A landscape with many valleys, sampled at points; each row gives a point and its height.
A ball rolls from a point to the lowest of its 2 nearest points, and stops where none of them is lower. Distance is the straight distance between rows; heights are no part of it.
J247 h=50.8: [ -7  36  20 -22  18  25  15  -3  27  29   2  62  -3  44  -7 -58   6 -10
  13   0   5 -13]
J930 h=74.2: [ 50   7  67  36  38   4  -5   6 -36 -26 -16  13 -10  -2  19  12 -35 -18
  -2  24 -18  31]
J872 h=63.8: [-40 -15  -7   5 -25 -14 -13  -4 -36  -2  50 -25  -2  31 -35 -22  46  22
 -16  22  36   4]
J810 h=32.0: [ 19  43 -30 -35 -36  15 -18  26  20 -26  14  20 -42  -9 -33 -36  -6  25
  10 -37  34  -7]
J388 h=57.6: [  2   2  14 -25 -21  40   1  24 -13 -13  -6 -31 -34 -16 -16 -41  14 -29
 -11  35  55 -53]
J759 h=21.4: [-35  11 -15  21  -4  -6  -1  10 -20  18  24   8  47 -50  20  53  33  -2
  30   8 -41  24]
J839 h=75.7: [ 15  15 -14  -2   4 -17  -6  22  23 -31 -10 -33  80   9 -57 -14 -22  14
  23 -21  18  -1]
J179 h=33.3: [ 20   4 -36 -11  -8  31   5  -5   9 -52  -2 -10 -41  25 -34 -25  23  66
 -15 -24  14  13]
J583 h=59.3: [ -7  -6  -4 -26 -37   2 -16  28   4   3  -4 -38   5 -25 -13 -19 -16 -23
   7  -1  55 -42]
J652 h=25.8: [-20  22 -17 -25   0  21  11 -25  12 -54 -19 -23 -53  -9 -51 -32  47  26
 -54  32  11   8]
J777 h=56.7: [ 12 -49  -9 -57  -6 -13  -6  -2  22 -26 -65 -30 -14   4   2 -11 -29  15
   4 -55   3  -8]
J92 h=46.6: [  1  41  20  -7   3 -30  68 -12  17  -4 -13 -44   7 -20  21  19 -20  10
 -23  47 -17  13]
J199 h=60.7: [  5 -16  23 -27 -29 -18  -8  17  12  31 -18 -26   2 -36  -9   8 -32 -24
  45   3  18 -39]
J975 h=72.2: [-58  10  17 -32 -25 -28 -28 -29  -2  20 -35  15   4  29  -7 -13 -20 -20
   6  -8  12  14]
J13 h=50.7: [  2   2   3  39  20  -5  24   9 -18  -9  15  40 -44 -24   3  38  21  -1
  59  19  13  -2]
J765 h=73.3: [ 66   8  69   2  31  33  10   1 -19  -1 -14   5   4   5  40  29  -9 -34
  23  -9 -13  -1]
J296 h=75.4: [  0  10 -24 -22 -32  25 -24  22 -36 -55   8 -22  19  15 -18  -9  27 -26
  24  11  28  -1]
J30 h=40.7: [ 10  10  12 -24  25 -15 -20  25 -19  13 -43  16  40  -6  -1   5 -48 -52
  10 -23   3 -36]
J967 h=27.0: [-29  34  14  -1   7  -8  16   8 -35  44   4  17  15 -16  41  37   8 -38
  28  16  58  -1]
J62 h=46.2: [-29  49  22   0 -11  22  41 -18  25  19 -12  10 -38  27  22 -60  -7  21
 -13  20  -9  -8]
J887 h=16.7: [ 46   6  10 -56  -1 -26  20  16 -34 -11  -2  -5  -5  19 -14 -17 -31 -15
  22 -28   1 -51]
J136 h=33.7: [-13 -20 -11  31 -20 -21 -12  -2 -37   2   8  -7 -15 -12  18  15 -11  10
  -4  39   3  27]
J993 h=35.7: [ -9   9 -18  -9  16   4 -27  40  43  -8 -10  31  29   1  13  49 -10 -42
  -6 -49   5  16]
J661 h=35.8: [ -1   2  12   5   9  15   8  10  -4  -9 -21 -22  39  25 -39 -18  -3   0
  26  40  44 -35]
J377 h=24.3: [-42  42   7  20  25 -13   1  13 -24  21   2  36  24 -32  27  51  18  -8
  11   3  16  20]
J246 h=32.1: [-16  -1  31  27  34  30 -28  25   4  45  22  18  53 -27  -5  27  34   1
   8  -7  12  -6]
J14 h=76.9: [ 10  18  42   8  14 -11 -45 -24   8  49   0  64  15  -3   0 -21 -16  23
 -18 -18 -39  33]
J833 h=76.0: [-17  -1   7 -12  -7  22 -14  14 -37 -11  13   6   7  34   6 -23  30 -50
   1  34  26 -14]
J699 h=69.7: [  0 -34  18 -17  32 -46 -19  43  -1 -19   5   4   5  27 -48  -4 -21 -15
 -30 -37  -2 -15]
J106 h=47.1: [-33  -4 -27  14  26  41  14 -41  29  27 -28  -9  53   9   5  -2  24  10
 -25 -12 -64 -12]
J841 h=62.1: [  6 -30  -6 -11 -15 -19  -8 -18  26  40 -28 -28   5 -54  -1  20 -30  11
  18   6  -5 -11]
J983 h=53.6: [-31  -3 -10 -41 -41 -32 -13  -3  33   6 -36 -32 -12  -6  21  17 -34 -12
 -22 -25  44   9]
J937 h=51.2: [ -7  -4  30 -12  19   9   3   1   4  40 -16  10 -31  51  27  -4 -29 -16
 -20 -39  38 -33]
J723 h=40.6: [-20  39  21   3  30  18  12 -15  38  22 -20  24  16  22   0  10   8 -26
  -5  33  22  -6]
J309 h=68.6: [ 31 -28  17 -10  30 -44 -16  40   6   5   0  -9  26   4 -42 -30 -52  23
 -40  -9  -6  -3]
J384 h=34.1: [-22  50  44  -1  13 -29  30  -1  13  19   7  15   5  17 -23  10  -7  29
  -4  -2 -12  13]
J952 h=61.7: [-16 -32 -19 -30 -17   1 -44   8  25 -53  23  -8  18  13 -43   0  54 -53
  -4 -25   6   8]
J934 h=45.1: [-33  18 -36  30  22  48  -2 -41  47  26  -9   7  59  20 -10  -1  31   0
 -10  23  -5  -5]
J185 h=25.4: [ 23  -5 -39  -7 -17 -21  11 -29 -29  -3  20   5 -37 -18 -12 -47   5  25
 -21  20 -13 -21]
J326 h=22.1: [ 22 -14 -13  -1  -1  -5  18 -41 -12  -8  -3 -18  -1  40 -21 -32   8  70
  -5  12 -15  14]
J367 h=77.1: [ -2 -23  11  -3   0  10   7   1  21 -34  -9  -1 -19 -11  29  46  25 -64
  -3  15 -26   9]
J815 h=55.1: [-13 -16  29 -14 -21  53  -9   6  29 -11  -8  19 -59  46  13 -26  25 -30
  16  -3  37 -12]
J59 h=34.9: [-54 -12  24  27  14  31  -5  59   7  12  10  18  25  -8  -1  18  26  -5
  19 -10 -14  -6]
J429 h=73.1: [-44  49 -16 -12  -2 -47  10  12   6  -5 -17  42 -16 -12 -11  -2 -31   4
  12 -24  -1 -20]
J729 h=35.0: [  5  37  31  -3  20  -1   7 -15  18  17 -44 -12  26  38  27  33 -45  20
 -20 -22  17  35]
J481 h=49.3: [-24  15  12  20 -31  12   2  -1 -35  -4 -39  -6  12  12  23  -4 -29  12
  57  33  -8  22]
J141 h=80.3: [-15  25 -30  14 -27  36   4  30  25 -21  15 -21   5 -63 -37 -59  24  35
 -14  22 -34  -7]
J255 h=52.8: [ 15  -1  15 -10  11  21  21  25   4  25  -4 -18   5  26  46  -1 -19 -22
 -33 -10  12 -29]
J157 h=36.0: [ 24  -3  -1  42   5 -42 -30 -13 -22  35  28  18  -5 -38  14  16 -23  -4
 -38  50   4  39]
J693 h=56.0: [ 40  -6 -22 -34 -31  40  13  21 -23 -21  10 -52 -21 -27   8  -7  20 -23
  -9  14  32 -47]
J562 h=70.1: [ -9 -27  20  14  35  -6 -13  26 -27  -8  21   8   1  -1   1  80  35 -19
  -1 -39   7  -7]
J674 h=72.4: [-40  10 -30  30   1 -28 -11  -8 -18  13 -18  48 -28 -10  14   0 -24  20
   5 -23 -22  13]
J420 h=66.0: [ 15 -44   1 -25 -34  22 -15   1  11   6  -9 -40 -26  -7  -4 -45  -7  39
  -7 -12  15  -5]
J464 h=70.3: [ 22 -49 -12   4  23  -1 -31 -10  16  33  23  44 -36  -4   1 -19  11 -20
 -43 -13 -35 -13]
J741 h=12.3: [-39 -20  -8  22   0 -10 -14   1 -12   9 -11   3  14 -39 -36 -31   7  -9
  20  18 -27 -38]
J732 h=53.1: [  8 -42  23  22 -11 -10   8  -6   0 -15  21   0 -41 -18 -13  45  25   2
  46   7 -17  14]
J257 h=44.0: [ 32  29   6   8   5 -14   2  -8 -12  -6   1  26   7  15 -10  44 -11  20
  51  -9   3  26]
J988 h=80.1: [ 16  11 -18  21  32  19  16 -12 -29  33 -15 -13  45  40 -14 -10 -24  49
  -4 -10  18 -32]
J663 h=78.2: [-38   4 -16   8  22  21  -9  22  64   1  14  15  47  -5   4  -1  35 -47
 -36  22 -21   5]
J359 h=1.7: [-39 -17 -22  33 -11 -31 -53   2   7  11  17  -1  63 -13 -49 -39  19 -27
  13 -14   6  21]
J99 h=63.5: [ -2 -16 -35  -1 -14   7 -30 -17  28  48 -14  14   7 -35   1 -19 -19 -16
   9 -10   3 -34]
J15 h=52.9: [ -7  -1  51  10  24  43  14  -1  21  23  -7  50 -43  36  21 -21   8 -28
  19  -7   1  -8]
J353 h=15.9: [-42   4  -5   0 -20  -6  19  18 -27 -11  18  24 -20 -70  21   6  48 -38
  43  39 -21 -10]
J42 h=30.2: [  8  19 -39  12  63 -15  -6  28 -16  -9  10  44  25 -17  -7  51  10 -25
  -9 -11  44 -12]
J773 h=42.9: [-22  30 -21   9  43  25  25 -42  28  17   0  38  14  19 -12   9  44 -11
  -5  10 -10 -18]
J192 h=64.8: [ 23 -37 -19  -4 -20  22 -38 -33  29  34 -22  38 -29 -14  20 -20 -11 -45
  15  22   0  -8]
J476 h=6.5: [-36  -5 -19  -7 -25 -54 -39   1   2  20  17 -16  51 -24 -25 -45 -11 -21
 -35  -5 -11  20]
J684 h=44.6: [ 29  -5   1   3  10 -16 -13 -46 -70  19   6  26 -10  19  28  17   2 -23
   7  -7 -22  12]
J442 h=41.7: [-11  17  -4  14 -18  -8  10  15  59  -7   6  21 -74 -13  20   4 -36  21
  13 -30  23  16]
J312 h=32.6: [ 44  -3 -34 -25 -27  30  17  -1  24 -34  11 -11 -31  14 -18   0  21  49
  35 -48  -7 -15]
J170 h=37.3: [-34  23  13   4 -16 -25  17  16  47  -3  12   2  -2 -16 -46  12   2  55
  27   1 -20  18]
J704 h=73.9: [-41  44 -36 -11 -15 -24  11  25   7 -39 -23 -15  27 -12 -24  -5 -23  19
   1 -25   5  -8]
J439 h=29.9: [ 17  29 -11  16   1   0   3  -4  36  16 -35 -20  43 -29  19  50 -39  14
   7  34   9  24]
J168 h=44.8: [ 22  31  47  28  28  -8  48 -13  16  -8  -7 -15 -12 -24  17  38 -20  11
   4  11 -25  16]
J995 h=31.3: [  2  19  37  11  19 -37  46  -5 -28  -2  16 -26  10   8 -22  34   6  59
   2   8 -33  16]
J918 h=37.4: [ 38  19  -4 -32 -28  -9  28  -9  16  -2  23 -14   7  -5 -27  -4   1  47
  44 -23 -35  -3]
J327 h=21.7: [-26 -12 -12 -10  -7   9  -3 -23  -2 -30 -25 -25 -35 -24 -55 -36  30  18
 -13  28  24 -30]
J169 h=77.9: [ -9  11 -17  24   7  -4 -30 -24  25  50 -14  -7  68 -22 -31  17 -17  39
   8 -17  -4  20]
J974 h=67.5: [ 18 -25  13  -9   2 -16   1  15  -3  24  -7 -26  -1   8 -15 -21 -41  32
  -4   3  12 -25]
J52 h=62.9: [-37 -41  -2  -9 -37  -3 -42  25 -15 -21  38 -32   5   8 -35  -6  44  -8
 -10 -13  29   7]
J707 h=76.1: [ 29  -2  37  30  16 -17 -18 -29   6  22  10  53 -23  10 -32 -14 -16  46
   9   4 -37  47]
J282 h=12.9: [ 40   8 -34 -42 -13 -16  27  -5  -9 -33 -20  -7 -13 -19  -9  -8 -22   2
  22 -19 -14 -44]
J778 h=28.6: [-10 -26 -41  22   7  -1  -2 -47  -7  37   4   7 -15  -1 -12 -29  10  34
 -27   4 -29 -25]
J825 h=40.9: [ 20   6  16   0 -10 -25 -15  -4  37   8   6  21  13 -19 -35  38 -10  27
  39  -3 -33  42]
J685 h=51.5: [ 34  13 -22  20 -12  28  29  29 -21 -17  34   8 -55  -4  46 -38   6   2
  -9  31  26 -17]
J735 h=64.9: [-35 -19   1  31 -13  13   1  18 -21  24  60 -17   6  35  21  -1  43  17
 -35  17   8  12]
J840 h=37.7: [  9  20  25  24  40  25  -2 -15  15   9 -45   5  18  32  12  30 -20  -1
 -30  20  36   6]
J103 h=45.7: [ 20   7  33  15  -6  30  47 -32  32 -16 -10 -27 -22  30  27 -11 -14  18
  17  21  -8  33]
J436 h=47.7: [-30  11  -1  -3  -9 -24  56 -12   1 -31 -32 -57 -14 -24  27 -18  -6  37
 -43  41 -19  27]
J126 h=17.8: [  6  -7  -9 -31  16  -5  20 -34  10 -14 -20 -54  42  35 -30 -49  15  61
 -29  33  -2  15]
J708 h=37.2: [-31  -6  51  40  24  27  -5  28 -39  21  -3  18   8  -5  22  37   6  13
  20 -31 -29   0]
J26 h=33.0: [-34   0 -45   8  46  -1 -24  24  -7 -15  -4  42  39   3  -4  34  26 -53
   0 -54  11  -6]
J822 h=68.8: [ -2 -21  57  20  25 -12 -25  47 -13  10  40  18  14 -49   1  61  35 -12
 -16  -9 -11  13]
J616 h=38.4: [ 25   9  26  21   2 -27 -27 -28 -11  38  35   9 -14 -34  37  51  -6 -22
 -15  11  37  49]
J432 h=45.8: [ 21   5  12  26  18 -17  16 -33 -64 -10  16   5 -29  15  60   1 -35 -18
 -14 -19 -36  41]
J140 h=29.4: [-43  14 -19  -4 -26  -7 -24  13 -12  29  21   2  31 -24  18  19  18 -42
  28  30  52  10]
J554 h=68.3: [ 18 -65   7 -15   9 -44 -30  -5  -1  -4 -16  -2 -30  -5 -10  -5 -25 -31
 -41  11  -4   7]
J204 h=62.3: [ 28 -43   2  -3 -14   5 -31  32   0  10  25  -4  21  -3 -25  10   1 -10
  35 -19  -6 -12]
J128 h=40.1: [ 16   8   9 -16  -6  40  17 -20   0  25  -8 -27   8  42  -7 -14   1  -3
  29   7  63 -56]
J478 h=67.6: [ 15  -5  33  19   1  -3   0  55 -16  12  42 -21  15 -17  34  43   9  10
 -12 -12 -28  22]
J787 h=54.1: [ 19 -24  44 -42 -18  -8  20  13   2   5  11 -47   5  26  29  -3  -4 -27
 -28   2 -17   7]
J118 h=71.8: [-29  -3 -11  11 -12 -33 -17  15  10  -8  10  55 -31 -26  -3  -8  -1  -6
   5  -1 -43  25]
J920 h=65.8: [ -5 -38   7   9 -20   3   6  25 -10  12  41 -56  22  -4   0   9  26   9
 -29  34  -1  -5]
J752 h=31.6: [-42 -12 -16   7 -42  -4 -22   5 -34  -4   8 -23 -15 -20   4  19  20 -18
  10  34  41  -7]
J378 h=60.4: [ 16 -51 -16 -16  -2  15 -27  20  38 -42  16 -14  30  18 -43  -7  30 -11
  -4 -41 -32  -7]
J164 h=74.7: [-18  27  -4  11  29 -21  16  38  18 -17 -28  -8  58 -18 -32   8 -26  11
  -5 -20 -36 -13]
J341 h=48.3: [ 52 -22   3   7  18  28  26  17 -13 -19   6   2 -27  41  -4 -32  -4  21
  -3   4  -7 -34]
J334 h=47.9: [-22  11 -16 -10 -46  28   1 -17 -63 -14 -49 -26  18  -9   9 -26  -7  18
  49   9 -29 -13]
J303 h=66.1: [  2 -23 -17   0 -22   8 -22 -36   7  -2 -24  15 -42  21  10 -20  -6  -9
  -7  15  17   8]
J363 h=48.5: [-34  45  14 -30 -10  11  17 -14  18  25  11  18 -11  45  -8 -74   0  16
 -31 -15   6 -29]
J84 h=44.1: [-34   9 -56   8 -11   1 -10 -15 -36 -11 -48   7  13   9  13   6 -28   7
  27 -11  13 -12]
J587 h=52.3: [-12  33 -13 -48 -48  -7  14 -15   0   5 -25 -39   2  -5  42  11 -22 -19
   3 -13  28  -8]
J160 h=46.1: [-25   5 -36 -16 -37  30 -35 -18 -23 -19 -51  -2  12   0  -3 -45 -11 -10
  18  -7   1 -11]
J986 h=40.8: [ 14  30  64  56  58  32  34 -24 -13 -32  20  19 -12   8  39  18  -4  -1
  -9 -18 -35  45]
J93 h=55.3: [ 35  -9  24 -33 -27 -19  12  33   5 -28  -6 -48  22   7  30 -14 -37  -2
 -25  35 -23  42]
J24 h=32.7: [  0  30 -28  -6   4 -15  19 -14  17  11 -29 -35  45   3  33  64 -28  17
 -29 -20   9  25]
J868 h=76.5: [ -3 -27  -9  -5 -24  15 -17   0 -23 -27   6   4 -18   6  33  -4  32 -56
  -1  37 -13  11]
J546 h=71.1: [ -8 -40 -43  27   6 -14 -30  15  -3  -7  28  37 -19 -15  -8 -14  11  -4
 -42  14 -24   2]
J186 h=50.9: [-30  34  10  -2 -50  25  21   0 -16   4 -20 -17 -16   2  53  -3 -10 -14
  37  21  30   8]
J623 h=23.5: [  3   0 -32 -15   7 -25  -3  13  18 -19   2  11  19 -37 -21  32   2 -32
  17  -4 -10 -17]
J102 h=31.7: [ 11   2  11 -14   9  20  13   9 -17 -30  16 -35  36  41 -57 -49  22  -1
  18  -4  16 -41]
J472 h=53.0: [ 60  -6 -30  -3   2  11  13  11 -33   6  55  32 -19   3  27 -36  24 -28
  -4  41   8 -14]
J351 h=69.4: [ 42 -43  17  20  26 -18 -53  -1  -1   9  10  42 -24 -13   2  10 -11 -33
 -47   6 -17  21]
J162 h=58.8: [ 44 -30  34  -1  17  -3  21 -10   2 -38  28 -20 -41  47   8  33  17 -22
  -6  -5   7  26]
J783 h=47.2: [ -5  -6 -10  -4  12 -25  44   8 -19 -30 -16 -38  13  -3  28  -3 -10  24
 -54  17 -55  13]
J549 h=80.8: [ 22  18 -22  -7  25  37  22 -30 -29   5 -43 -25  49  64  20   0 -17   7
  -6   1   7 -19]
J548 h=26.8: [ 37 -22   6 -11   5   6   6 -22 -10  -1  34 -20  27  61 -61 -42  23  42
   8  14   4  -2]
J210 h=46.5: [ 11   5   5   5  11 -34  37  -9 -57 -18   7 -31 -11  11  44  21 -13 -11
 -37  13 -29  18]
J890 h=13.6: [ -9 -16  -9 -14  -3 -10  -8 -32  -2  12 -18 -46  75  17 -12 -59   3  30
 -39  31 -37  32]
J175 h=75.8: [-11  49  24  19  48  12  23  27  17  33   1  12  52 -17 -19  11  -6  25
  -3 -18 -10 -32]
J510 h=7.3: [-30 -17  -9  27   2 -10 -30  13  32  27  24   7  48 -44 -46 -40  13 -13
  -3  11 -47  -2]
J892 h=25.6: [ 22 -13 -22  38  17  20  39 -20 -30 -10  16 -22  -2  43  18   7  13  50
 -16  12 -22  18]
J926 h=48.1: [ 19   9  -5  45  40  -9  17 -29  11 -18  -4  46 -66  -3  -7  30 -21   6
  36   0  24   9]
J901 h=50.0: [ 29  -7  -2   3 -19  17  13  16 -47 -19  20  -3 -41  38  42 -37 -15  12
  -4  -6  10  -4]
J882 h=40.5: [-25  66  -2   3 -23   7  37  18  12  -9  23  27 -50   8  20 -26   4  29
  21  14  42   8]
J482 h=43.0: [ 28   7  27 -36 -14   0  52 -35  49  -7 -26 -46 -25   6   5 -15 -13  37
  16  13   0  10]
J940 h=31.0: [-27 -42 -41   0  17  -3 -17 -55 -11  23  -6   9   0   7   5   3  32 -15
 -40 -25 -39 -17]
J357 h=44.9: [ 24  -5 -28  31   5  -6  11  -9  42 -20 -23  22 -56   7   3  -4 -46  38
  11  -4  27   1]
J769 h=40.4: [ 40   9  11 -46 -29 -36  41 -31  16  -6  21 -33 -24   2   1   1  -6  22
   0   4 -17  14]
J900 h=67.2: [  8 -26 -32 -13 -30 -30 -36  -6  11  -9 -15   4 -35 -36   2 -22 -33 -23
 -27  32  20  -2]
J847 h=71.3: [-50 -29  14 -12  -8   2 -43 -10 -34   6 -37  15   8  35 -23 -25  -8 -20
  32 -28  -6 -15]
J203 h=32.8: [-19 -16 -47  -5   8   3  -8 -25 -17  13  19  36 -18   4  36  16  47 -46
 -22 -15 -22  -5]
J625 h=48.4: [ 27  -4  52  -7  15  12  -1   1  43  46  -4   6 -42  22  16  18 -21 -18
   5 -20  59 -22]
J301 h=44.5: [ 13 -11  28  -9 -19  30  -3   3  43  56  -2 -11 -21  14   4 -27 -17  -4
   5  21  55 -35]
J112 h=29.0: [ 16   8  52  23  29  46 -22  30  -8  55  22  13  45 -17  39   5  13   3
 -31 -12  -5  -3]
J994 h=36.9: [ -2  29 -14 -16 -13 -16   9   5  -2  -9  23  21 -34  10 -30 -31   0  22
   5   8  47 -25]
J681 h=55.4: [ -6 -61  34   9   2  -7   5  -9 -30  -3   5 -36  -9  21 -21  49  29  29
  26 -17 -18   1]
J74 h=64.2: [ 29 -44 -10  13 -34  39 -12  31   3   2  18 -15  -9  -5 -11 -22   6  34
  25   6   3 -20]
J710 h=55.2: [-19 -33  29 -54 -19 -29 -13 -11  35   6 -42 -17 -26   9   1  10 -24 -20
   1 -54  -2  -6]
J86 h=27.1: [ -9  -8 -49   1  19 -28  -6  13  -1 -24   6  -9  22  -3 -16  66  12 -13
 -15 -17  33 -14]
J514 h=78.9: [  0   2 -10  16  34   2   7 -23  33  34 -25 -21  52  20 -40  14 -24  75
   0 -24  23  -2]
J324 h=42.8: [  3  27  61  27  39   8  62 -10 -11 -20  14  12 -35 -15  35   0  -1 -31
  13  20 -46  18]
J646 h=17.1: [ 26  39 -53 -31 -25 -33  17  -5  -9  -4  18  18 -22 -34   6   5 -11   0
  23  -7  16 -23]
J177 h=29.5: [ 10  -5 -41 -26  -4  -4  13 -47  20 -51 -19  -2 -67  -7 -30 -28  19  46
 -31  -6 -12  15]
J717 h=26.9: [ 25   8 -26  11  19 -21 -10  -5   4   1 -27   4  34 -43  13  62 -25 -17
  -9   4 -24   7]
J308 h=58.5: [ 18 -58 -14 -20   1  12 -35   8  37 -28 -37  -5  10  15 -33 -10 -15  10
  10 -39  -6  -5]
J40 h=28.7: [ 35   1  30  43  25 -19  23 -11 -29  -7  41  -5 -12  18   1  21   2  50
 -20   5 -33  47]
J227 h=35.9: [-22  12 -30  26 -39 -13   0   8  20   4   4  -4 -27 -36  19  -4 -18  24
 -10  43  11  21]
J938 h=19.5: [-12   6 -20   1  -5 -16  20  28  13  -3   2  30 -18 -68  26  45  11 -35
  43   0 -17 -10]
J190 h=46.3: [ 24   7  10   4  24  -6  20   4  -9 -10  -1  20 -13  14 -23   3  -4  16
  30   4 -24 -18]
J311 h=54.4: [ 41  -9 -35 -21 -25  37  -3  10 -21   2  28   6 -23 -21   8 -31  25 -19
  29  14  28 -48]
J21 h=77.0: [ -6  21  -8  32  10  22  -3   1  24  62   5  16  42 -11  -7  -6 -17  42
  14  -6   4 -15]
J466 h=79.4: [-14   3 -15  -7 -18  20  24  15  44  -9   2 -25  -8 -34   1 -23  16  18
 -27  13 -23 -23]
J753 h=57.4: [ 28 -16  17 -16 -20  25   4   8  29 -44  17 -14 -49  49   8  11  23 -23
   0   9  48  16]
J67 h=70.5: [-42 -45  14   0  18  -9 -41  20 -11  13 -11  13  14  21 -23 -22 -13 -22
 -26 -40  -9 -16]
J801 h=57.2: [  7 -60  22   9  -2   0   9 -47   1 -13  16 -28 -43  42 -13  27  41  10
   3  12  12  20]
J220 h=74.8: [ -4   1 -18 -26 -18 -13 -17  14 -13 -53 -26 -25  44  25 -30   2  -2  -5
  16   1   9  23]
J399 h=39.0: [  0   6  73  49  38  39  -9  11 -35  -1   6  22   9  20  46  21  11   8
 -14 -36 -36  35]
J568 h=19.8: [ 39   3   0 -40   0 -37  -1  17 -53 -18  25   3  17  27 -12 -32 -18 -10
  -2  -6 -21  -4]
J502 h=75.0: [ 45  12  71  34  35 -22 -31   2 -25 -15   7  49 -14   4 -13   3 -30  23
  -1   6 -12  45]
J744 h=42.5: [-15  16 -43   4  29  -2  -6   1 -42  15 -31  19  30  -5  24  10 -23 -37
  15 -24  21 -36]
J7 h=38.6: [-40   5 -28  12 -32 -25 -14  15  42  14  13  22 -45 -33  -5   1 -14  23
  -4 -10  35   1]
J734 h=66.7: [ 19 -23  12   7  -3   0 -21  15 -31  24  51 -11  35  -1  13  33  34 -19
  -7  10 -15  23]
J483 h=38.5: [-20  12  -9  -9  12   1 -31  23  37   5 -25   6  60 -14 -10   6 -20 -60
   7 -25  27 -13]
J527 h=21.6: [  4  37 -70 -19 -52   0 -17  -1  -3 -13  -3  -8 -19 -53   3   2 -16  20
  15 -23  39  -9]
J664 h=78.7: [-38  -2 -14   1 -15  22  -8  21  47 -29 -13  -7  25 -27 -18  -4  31 -23
  -1  22 -27  -4]
J828 h=41.2: [ 19  25  29  28  27 -10 -27 -49  -9  34  11  35   0  -8   5  45  12  19
 -14  -8  12  30]
J645 h=18.8: [-19   8   6  17 -15   3   7  12  -5  -1  10   6  18 -46  31  41  38 -36
  37  60 -31  32]
J824 h=72.3: [ 36   2  53  18  41  23   9  -2 -23 -11  20   5 -23  14  51  52  -1 -31
  -5 -44  15  15]
J689 h=43.4: [  2  48  20  15  17  15  56  -3  32  -2  23  47 -60  11  26 -40  -2   3
  19  13   3   5]
J503 h=77.7: [ -3   3  -9 -20  10  21  18  31  40  -8   5   0  26 -34  42  22  22 -71
 -25  18 -37 -12]
J458 h=9.9: [-30  14  -2 -35 -29 -32  -8 -26 -11  14  13 -30  53  -5 -16 -72   8 -15
 -43   7 -40  20]
J87 h=43.2: [ 21  24  -6   8  18  10 -20 -63 -19  36 -12  32  28  22  13  22   5  -6
   9   4 -14  27]
J496 h=71.2: [-18  -9  39   7  21  -3  16  33 -20 -25  25  12 -40  23  30  52  25 -30
  23 -34  10  11]
J155 h=22.4: [ 24   2 -22 -50 -40 -29  -6 -14 -44 -17  16 -15 -17   1  -7 -44  -9  10
 -16 -18 -16   3]
J606 h=16.8: [-64 -35 -20  12 -17  20 -23  -6 -13  -7 -22 -38   6 -26 -29 -39  21   3
 -10  12   7 -22]
J891 h=26.5: [ 32  29 -68 -27 -33  25 -10   1  25 -46 -21  14 -40 -18  -3  -6 -13  17
   6 -33  11   6]

For each start below, name the point where the ball stops.
J388 -> J359
J753 -> J282
J432 -> J353
J169 -> J359
J732 -> J353
J436 -> J112
J14 -> J353
J255 -> J359

Two balls start at each pair of points below. Name the first point that both come to, or write never.
J514 and J839 -> J164
J787 and J554 -> J326
J162 and J210 -> J136

Call two points neighbours if one is among the 2 nearest of the other. Go from one point of each pair to the other, from neighbour to neighbour, staying as low as possible. Name the highest point that can't be avoided.
J112 and J312 -> J103
J353 and J220 -> J839
J359 and J353 -> J436
J312 and J359 -> J179
